The views of a scene show one set of named points, each view turned or mirrored, shifted and resized as a whole, with a little noise and some points left out.

Scene 1
View 1
Q_478: [ 31 -16  24 -21 -12  20 -17  27  25   8 -36   6  35 -19 -19   4 -13 -10
 -15 -47  39  11   4 -46  30  18   2  15  -7  12 -18 -23 -26  25  16 -11
  -5 -22 -15]
Q_963: [ -3  -2   0 -11 -24  34  15  15   4   3 -25  21  28  -6  19  21 -14   4
 -26 -24  16  22  -2 -25   8   0  22  14 -14 -12 -24 -22 -32  33  21  -9
  15   8  -7]
Q_257: [-13  16  -4   1 -11  45  32  -9 -22 -10   2  44   9 -12  48  33 -28   1
 -37   8  -9  14 -13   4 -28 -11  19  29 -20 -31 -25   0 -28  30  26  13
  12  30   5]
Q_336: [ 34  -1  24   5  23  24 -17 -16  -7 -11   5  26  10 -35   0  19 -35  -8
  -9 -14   9   8 -19  -1 -13  17  -2  33 -35  -3  -8  18 -12   2  26  23
 -40 -17 -12]
Q_309: [ 18  -9  16 -15   0  18  -2  -2  -4   6  -7  38  11 -21  12  11 -23  -1
 -18 -14  12  18   9 -20  10  18   5  26  -8   2  -9  -4 -23  20  27   3
 -10  -4  -1]
Q_610: [ 22  -1  15   2  26  23  -3 -28 -22 -12  19  49  -5 -32  21  21 -38   1
 -13   7  -8  15  -7   9 -20  17   2  34 -30 -10  -2  24 -14   3  32  26
 -35  -2  -2]
Q_785: [ -7 -19  -4 -25 -14  13  17   5  -3  12 -14  48  18  -5  24  20 -20  21
 -13 -10   3  50  19 -21  28  22  25   4  -7   2  -3 -17 -30  24  35 -16
   4  11   0]
Q_925: [ 30  -4  25  -9 -13  34 -10  20  19   3 -30   3  30 -23 -10   6 -15 -21
 -23 -40  38  -4  -8 -37   7   3  -2  27 -10   0 -29 -17 -25  30  13  -1
  -1 -16 -16]
Q_304: [ -2   0  -5   9  11  23   5 -13 -13 -10   6  35  15 -17  25  43 -35  24
  -4  -2 -12  43 -21  11 -10  14  28   9 -46 -15  -3  12 -20   3  35  13
 -26   3  -9]
Q_568: [  5 -13   3 -19 -11  20   4  12   6   8 -20  32  23  -9  12  19 -18  10
 -15 -22  13  35   7 -26  22  16  19   8 -11   2  -9 -17 -28  25  27 -10
  -1  -3  -5]
Q_48: [ 23   1   8  21  23  26 -21 -13   1 -17   4  12  22 -31  -1  37 -37   9
   4 -19   3  22 -37   7 -19  17  16  16 -59  -9  -4  17 -12  -8  26  24
 -43 -21 -23]
Q_670: [ 24  -9   9  10  28  10 -26 -15   1 -10   4  23  19 -29  -4  34 -37  20
  11 -19   0  38 -23   5   1  33  17   5 -53   6   9  14 -10 -16  32  16
 -49 -25 -21]
Q_89: [ 27  -7  23 -10  29  12  -2 -31 -26   0  20  63 -13 -31  22  12 -38  -2
 -14  13  -8  16  12   3 -10  28  -3  39 -17  -1   3  26 -14   4  36  22
 -36  -2   5]
Q_646: [ 57   2  40   9  16  35 -37   7  19 -11 -19 -13  26 -41 -26   7 -24 -31
 -14 -45  42 -25 -28 -21 -14   6 -16  40 -35  -1 -24   5 -13  10   8  23
 -35 -37 -27]
Q_531: [ 22  -5  13   1   9  24 -15   1   8  -5 -11  15  26 -23  -2  23 -27   5
  -4 -28  14  22 -17 -12   2  19  12  16 -35  -1  -8   0 -17   5  24  11
 -25 -15 -18]
Q_31: [ 30  -1  28  -8  11  28  -4  -9 -10  -2  -1  38   4 -30  10   5 -25 -20
 -25  -8  15  -5   1 -16 -10   8 -10  43  -9  -6 -17   7 -22  20  23  15
 -15  -5   0]
Q_942: [ 25  -6   7  10   2  22 -30  16  26  -9 -26 -13  45 -21 -20  34 -24  14
   4 -48  24  31 -36 -16  10  20  23  -2 -54   2  -8  -9 -19   2  21   2
 -30 -31 -32]
Q_311: [ 24   2   9  21  24  24 -23 -14  -1 -18   3  11  24 -30  -2  40 -39  11
   4 -20   2  23 -40   9 -18  19  17  13 -63 -10  -4  18 -11 -11  26  26
 -45 -20 -24]
Q_105: [ 18 -14  14 -10   8  13  -6  -4  -1   5  -6  37  15 -20   6  20 -26   9
  -6 -16   9  31   5 -14  12  25  13  15 -22   2  -3   0 -19  10  31   3
 -21  -9  -8]
Q_563: [ 17 -45   3 -26   8 -15 -29  11  22  21 -22  30  34 -10 -17  23 -22  44
  26 -42  12  76  19 -31  66  63  31 -24 -26  33  24 -16 -20  -6  43 -24
 -36 -33 -22]
View 2
Q_105: [ 24  -3  -6  -9  -5 -18 -16  -9   7   3 -23   1   2 -15  -3  18 -19  -5
  -9 -25 -19  -2 -14  -3  15  -5  -1  10  16  10  -7   6   6  -5  -7 -19
   2  -1 -14]
Q_568: [ 33  -6   5  -6  -5 -17  -6  -9   9  -1  -3   4   8 -15   5   4 -23 -10
  -3 -41 -19  -1 -10  -9  23 -11  -5   8   8  -1  -1  15  -9  -4  -1 -21
   4  -5 -15]
Q_531: [ 17  -8 -12  -5  -3  -7 -14  -5  12   1 -19   4   4 -14   9  20 -18   6
 -11 -17 -17 -15  -6  -3  17 -16   3  11   1  23 -11   8  12 -13  -6 -15
   4   3 -16]
Q_257: [ 35 -33   0 -26   4 -25 -26  -1   8  -2 -14  62   1   7   6   2 -52   4
 -26 -23 -17   2   0 -20  12   7 -28  19  24  24  -2  -3 -14 -29  -1 -49
  10   7  -5]
Q_304: [ 28 -22  -2 -28   9 -21 -31  -5   5  10 -29  26 -12 -12  -7  26 -34  11
 -14 -21 -17  -7  -6   3  18   6 -18  28  18  30  -5  12   0   0  -7 -36
   8  -3 -21]
Q_563: [ 34  14  10 -10  -6 -22  -9 -19  -2  10 -19 -49  -4 -44 -22  27   0 -18
  17 -50 -22   2 -27  14  30  -4   6  12  17 -12   1  31   2  39  -6  -3
   0 -25 -33]
Q_31: [ 15  -7 -17   2 -13 -13 -13  -3  12  -5 -23  19  13  -1  11  12 -19  -2
 -21 -11 -13  -3  -7 -18   6 -12   3   0  14  19 -12 -10  13 -29  -4 -19
  -1  15  -3]
Q_925: [ 22  -4  -9  13 -12   0   6  -2  18  -5   3   1  20  -9  29   1 -15  -2
  -7 -30 -17 -20  -1 -15  20 -33   7  -2 -13  11  -9  11   8 -23  -1  -8
   0   9 -11]
Q_336: [ 12  -9 -17  -6  -2  -8 -22  -4  10   5 -33   5   0 -12   3  32 -15  10
 -17  -8 -15 -14  -5   1  12 -11   4  14   8  32 -14   3  20 -13 -10 -15
   2   7 -16]
Q_963: [ 40 -16   8  -6  -2 -14  -2  -4  12  -3   6  23  11  -8  18  -5 -31  -4
  -7 -43 -20  -8  -2 -17  24 -16 -10   8   2   6   0  17 -14 -13   2 -27
   6   0 -13]
Q_610: [ 12 -14 -18 -15  -3 -19 -32  -5   6   3 -42  25  -3  -4  -5  28 -24   7
 -25  -1 -13   0 -11  -6   3   5  -5  16  27  32 -11 -11  16 -20  -9 -28
   2  10  -9]
Q_478: [ 25   5  -3  14 -14  -2   9  -7  15  -5   3 -19  20 -20  20   1  -7 -11
   0 -38 -18 -14  -7 -10  24 -32  11  -5 -10  -1  -7  16   4  -9  -1  -1
   0   1 -14]
Q_311: [ 12 -18 -15 -18   9  -5 -28  -2  10  12 -36   3 -11 -16   1  43 -19  25
 -13  -4 -14 -25  -4  14  18 -10  -4  28   0  46 -12  14  21  -3 -10 -20
   5   0 -27]
Q_646: [  2  -3 -28  15  -9  11  -4   2  20  -1 -19 -10  12 -11  30  25  -4  16
 -14  -3 -13 -31   1   0  15 -40  17   2 -20  34 -21   5  33 -26  -8   1
  -1  16 -14]
Q_48: [ 13 -17 -16 -15   8  -7 -27  -2  12   9 -35   7  -9 -15   2  39 -20  21
 -16  -7 -15 -23  -5  12  17 -10  -3  25   0  44 -14  13  21  -4 -10 -18
   6   1 -25]
Q_309: [ 23  -4  -6  -4 -10 -18 -11  -8   7  -4 -19  11   9 -10   5   8 -21  -9
 -12 -25 -17   3 -12 -13  12  -8   0   3  16   7  -6   0   1 -17  -3 -20
   3   6  -8]
View 3
Q_478: [ -5 -43   8  17 -34  15  12 -24 -16  46 -13  12 -14 -44  14   3  -2  -4
 -17 -65   7   4 -20   6   6  38  -2  56  14  -6 -12 -19  18  15 -46  27
 -61   0  25]
Q_942: [ -8 -32  23 -23 -65   4   6 -37 -10 -14 -27  10  -5 -37   4  -8  16  14
  -2 -22  25  13 -54  15 -26  -5  31  31 -15  15 -20 -36  36  45 -18  28
 -48  -7  46]
Q_304: [-54 -21  48  10  12   8  18 -12  44 -31 -43  16  -6   7  -2  34  22   0
 -29 -14  31  13 -26  17 -34 -23  48  16 -12  -1 -12 -41  22  25 -25 -19
 -19  21  36]
Q_925: [ -9 -31  21  23 -26  16   1 -14 -22  25 -16   9   0 -45   0  12   6 -13
 -23 -53  16   9 -21  14   6  58  10  60  16  -7 -11 -19  17  -2 -35   4
 -61 -10  40]
Q_568: [-31 -39  31  23   0   8  25 -19  26  21 -23  26 -20 -16   8  29   3   3
 -36 -56  12  -1 -18  13  -3   6   7  40   1 -11  -8 -25  10  10 -42   7
 -37   8  18]
Q_257: [-64 -17  68  47  45   4   6   6  41 -31 -40  22   6   3 -13  66  23 -14
 -54 -31  28   6 -12  29 -10  24  36  38   3 -16   1 -30   5 -25 -26 -53
 -26   6  41]
Q_311: [-31 -10  32  -9 -27  16   1 -15   9 -35 -39   0  11 -14  -7   5  28  -8
  -5   9  38  26 -39   9 -48  -9  60  20  -7   8 -22 -50  37  42 -17  -9
 -30  14  54]
Q_531: [-24 -22  24  15 -15  20   6 -13   2   2 -30   7   2 -23   1  11  15 -14
 -16 -22  24  14 -23   9 -25  18  36  39   8  -1 -14 -35  25  21 -32  -4
 -41  12  42]
Q_89: [-46  -7  15  41  33  41  14   7  28   8 -41  -4   2   4  -1  22  17 -41
 -19  -4  29  20  10  -6 -49   6  56  30  27 -13 -11 -47  29  27 -49 -33
 -13  52  24]
Q_646: [  1 -13   8   7 -48  32 -19 -10 -46   5 -24 -16  23 -51  -5 -14  18 -28
   3 -15  31  27 -31   4 -27  64  39  56  21   5 -20 -34  39  20 -28  -4
 -62  -3  66]
Q_963: [-37 -39  48  31   3   1  14 -17  22   7 -26  30 -11 -20   3  42   8   4
 -44 -63  14  -1 -24  25   9  26   4  43   0 -12  -3 -18   5 -11 -31  -6
 -47  -7  28]
Q_610: [-46  -5  25  29  21  31   6   4  25 -13 -44  -2   7   4  -6  24  24 -33
 -19   3  33  23  -4   4 -48   7  61  27  17  -4 -14 -48  28  21 -38 -36
 -20  38  38]
Q_48: [-30 -11  32  -5 -24  19   2 -16   6 -33 -41   0   7 -15  -5   7  25 -10
  -6   4  35  23 -37   8 -47  -4  55  22  -3  10 -20 -48  36  37 -18 -11
 -32  14  53]
Q_785: [-44 -43  34  31  19   7  38 -17  48  26 -28  30 -31  -2  10  41   0   2
 -43 -59   9  -6 -11  12  -5 -10   9  33  -2 -15  -4 -25   7   9 -45   4
 -26  19   4]
Q_309: [-34 -24  22  32   9  23  17  -5  14  24 -28  10  -9 -14   5  26   7 -17
 -28 -39  19   7  -6   4 -16  20  25  43  16 -11 -11 -31  17  11 -48  -7
 -35  21  25]
Q_670: [-29 -16  18  -8 -22  19  15 -21  20 -14 -39   1  -2  -8   3   0  18  -6
  -2   2  29  20 -31   0 -51 -27  53  17  -4   6 -24 -49  37  56 -28   4
 -23  30  39]
View 4
Q_531: [ 21  24  14   1   2  -6 -12   8   1  17 -19   1   6   6  -5 -13  -5   8
   1   5  -8   8  -9  -5 -17 -16  13  -3  -1  -8   0   9  -5  18 -20   7
 -12   9  -8]
Q_670: [ 29  23  10  -9   1  -7 -14  -7   6  19  -9  -5  25   8 -17 -12   4   6
   1   5 -13  13 -10  -5 -14 -18   7  -7   7 -12   1  13  -6  15 -32  13
   3  14  16]
Q_785: [ 17  40 -26   8  11  -7  -1  -5   7  12  -5  15   4   0  -5  -4  -7  17
   6   0 -13  19 -15  -6   7 -20 -14  -2 -13 -14 -10 -19 -23  12  -3  -7
 -17   0  -7]
Q_304: [ 27  24  -3   4  14  -1 -10 -12  15  24  -1   5  28   4 -12  -6  -1   4
  -2   0  -7  17  -7 -16 -20 -19 -11 -11   4   3   9   2 -23  12 -19  12
  -2  12   6]
Q_257: [ 14  27  -9  28  24   5 -13   5  18  12   3  19  10  -2  -1  -5  -4   0
   6 -10   9  18   4 -16 -36 -15 -16 -14  -9  15  20  -7 -34  17   1   8
 -13   2 -20]
Q_610: [ 19  22   3   8   6  -4 -20   3  11   4   0  -1  18   6 -16  -6   9  -3
  16  -8   0  15  -2   2 -33 -13   7  -9  -8  -5  12  15 -14  17 -25  16
   2   8  10]
Q_105: [ 20  29  -3   1   3  -8  -7   2   4  12 -12   4   9   5 -10  -8  -2  11
   7   4 -11  13 -12  -1  -5 -17   6  -2  -7 -15  -6   2  -8  14 -17   2
 -10   5   0]
Q_311: [ 32  16  23  -7   4  -4 -17  -4  10  28 -17  -6  26  10 -12 -13   0   4
  -7   7  -9   8  -6 -13 -24 -17  11 -10  15  -1   9  19  -6  16 -32  17
   1  19   6]
Q_963: [ 16  32  -6  15  15  -2  -4   6   5  19 -16  19  -5  -1   6 -12 -16  15
  -3   3  -5  12  -7 -16  -6 -19  -6  -2  -6  -1  -2 -14 -19  15   2  -5
 -27   1 -29]
Q_89: [ 14  24  -6  10   2  -8 -17   7   9  -6   4  -3  12   5 -20  -4  14  -2
  27 -12  -1  16  -5  11 -26 -13   8  -4 -16 -14   7  12 -14  16 -23  15
   3   5  17]
Q_31: [ 11  24   8  16   3  -5 -16  18   1   1 -13   4  -7   2  -6  -9   1   3
  17  -5   0  10   0   5 -27 -13  16  -2 -15  -8   6  10  -9  20 -14   7
 -12   3 -14]
Q_336: [ 23  19  18  -1   0  -6 -15   6   4  15 -17  -2  11   8 -11 -12   1   4
   7   2  -7   9  -7  -2 -22 -14  16  -5   0  -9   5  16  -3  18 -26  12
  -5  11   1]
Q_942: [ 32  23  24 -12   0  -6  -7  -2  -1  38 -33  -1  10   9  -1 -19 -14  20
 -20  19 -20   5 -15 -17   0 -21  13  -3  16  -8  -7   7   2  17 -24   2
 -14  15 -12]
Q_925: [ 15  26  17   9   0  -8  -7  20  -7  16 -33   9 -18   3   8 -17 -13  14
  -1   8  -6   3  -7  -5  -9 -13  21   3  -7 -10  -5   2   0  20  -9  -4
 -28   2 -33]
Q_309: [ 15  30  -5   9   4  -7  -8   9   2   6 -13   8  -2   2  -6  -9  -1  10
  12  -1  -7  13  -9   1 -11 -15   6  -1 -14 -15  -3   0 -11  16 -10   1
 -15   1  -8]
Q_563: [ 31  40 -16 -25 -10 -19   5 -17  -7  24 -19  -2  15   9 -15  -8  -8  30
  -6  18 -39  12 -34  -2  36 -24   0   4   0 -39 -34 -11   1   8 -25 -10
  -9   9  17]
View 5
Q_942: [ -8   0  23  -5  12   4  25  -9  -2  29  14   0   3 -21  -8 -27  -9  12
  25 -20  17  15   2  19  33  20 -23  -7   6  -7 -17   9  12 -40  20 -11
 -13   7  -8]
Q_89: [ 19  -4  -4   8  39  21  -3  17 -19 -12  27   9  36   1  -3   2  12  25
   9 -23  -6  -3  13 -26  14  56 -24   7  28  39  -6 -20  -6 -15 -13 -14
  16 -25  36]
Q_610: [ 15  -7   5   1  36  17   8   5 -17  -2  22  11  32   1   1   2   1  23
  22 -12  -3  -6  12 -17  12  63 -23  -3  25  29  -8 -16  -8 -15 -14 -11
  14 -22  37]
Q_304: [ 19 -10  16 -17  43   5  20   3  -8  11  17  -2  11  -3   2   3  -2   8
  31  -9   3 -15   0   8  25  58 -29   2  13  12   4 -13 -13  -6  14 -13
  -2 -15  32]
Q_105: [  9   2   3   1  28  15   8  11  -3  -2  13   1  19  -9 -13  -9   4  12
   3 -32   5   4  -1  -6  23  34 -25   6  15  17   1  -9   4 -18  14 -13
   0 -11  11]
Q_670: [  7  -7  17 -10  34   8  14   8 -19  28  37   1  16 -14   0 -18   9  18
  29 -10   6   3  15   9  39  37 -19   1  23  14 -16 -15  -6 -37   7 -17
   1  -4  16]
Q_568: [ 10   8   7   0  23  14  13   9   9 -12  -4  -4   9  -8 -19  -9  -6   1
  -3 -41   8   3 -13   0  20  29 -32  11   5   9  15  -1   8  -7  31  -9
  -7  -9   3]
Q_925: [ -8  10   8  21  -5  18  17 -10   8 -15 -14  14  12 -13 -19 -18 -19  12
   3 -41  14  22  -7 -12   1  25 -29  -8   1   3  -8  19  26 -21   9   0
  -3  -2 -10]
Q_478: [ -6  12   4  16   2  18   8   7   8  -7  -2   3  12 -17 -23 -25  -3  10
  -7 -46  14  24  -7  -6  18   9 -26   4   5   5  -4   8  26 -30  23  -8
  -8   2 -17]
Q_311: [  3 -10  20  -8  29   8  23 -11 -19  28  28   7  16 -11   7 -16  -2  22
  42  -1   7   1  15   9  25  48 -22 -11  19   7 -23  -5  -5 -36  -3 -14
   2  -4  18]
Q_785: [ 17   6   4  -4  30  13  10  15  11 -19  -6  -6   9  -3 -17   0  -5  -2
  -6 -43   6  -5 -17  -2  18  38 -34  16   4  13  24  -6   3   5  34 -11
  -6 -17  13]
Q_257: [ 21  -3  14  -5  33  11  23 -13   5 -22 -12   9  16  11  -2  22 -25   5
  25 -19   2 -21 -11 -13  -7  76 -39  -4   5  14  18   0  -9  23   6  -2
   6 -27  41]
Q_563: [  6   8   5 -11  34  10   1  40   0  18  32 -22   4 -28 -25 -35  29  -1
 -16 -44   8  12  -5  20  64  -6 -22  30  13  11   9 -20  11 -40  54 -28
 -19   7 -14]
Q_963: [  8   6  12   1  15  11  22  -5  15 -19 -19   1   4  -5 -18   0 -21  -1
   5 -37  12   0 -19  -3   6  42 -38   1  -3   2  17   9  10   5  29  -2
  -8 -10   7]
Q_531: [  2  -2  11   6  17  14  14  -3  -7   2  11   9  18  -9  -8 -14  -8  19
  16 -22   8   8   4  -5  15  38 -26  -5  12  10 -13   2   9 -26   2  -6
   2  -6   8]
Q_31: [  6   3  -1  17  13  21   6  -2  -6 -20   3  17  29  -2  -9  -5  -8  21
   6 -29   3   8   4 -29  -4  48 -27  -5  16  26  -8   1   9 -15 -12  -3
  10 -17  17]
Q_336: [  2  -4   8   5  22  14  12  -1 -15  10  22  10  24 -10  -3 -15  -1  24
  23 -17   6   7  11  -7  17  41 -21  -6  19  18 -18  -4   4 -30  -8 -11
   7  -6  16]
Q_48: [  2 -10  21  -6  27   6  21  -8 -17  25  27   7  16 -10   4 -14  -3  19
  39  -4   7   1  13   8  26  48 -21 -11  19   9 -21  -4  -4 -33  -5 -11
   3  -5  19]
Q_646: [-18   2  11  27 -10  20  16 -19 -11   7   8  25  23 -14  -8 -27 -13  32
  22 -23  15  30  14 -14   1  29 -20 -23  14   6 -40  18  25 -49 -21   1
   8   6  -8]
Q_309: [ 10   5   0   9  22  18   5  10   1 -16   3   7  23  -6 -16  -7  -1  13
  -1 -37   4   5  -3 -16   9  40 -28   6  11  21   4  -5   9 -10   9  -9
   5 -14  13]

Which points are out of place in each view (at most two, in the order of its rows)? Write - if all are in place.
view 1 -> Q_336, Q_531
view 2 -> Q_257
view 3 -> Q_942
view 4 -> Q_670
view 5 -> Q_478, Q_785
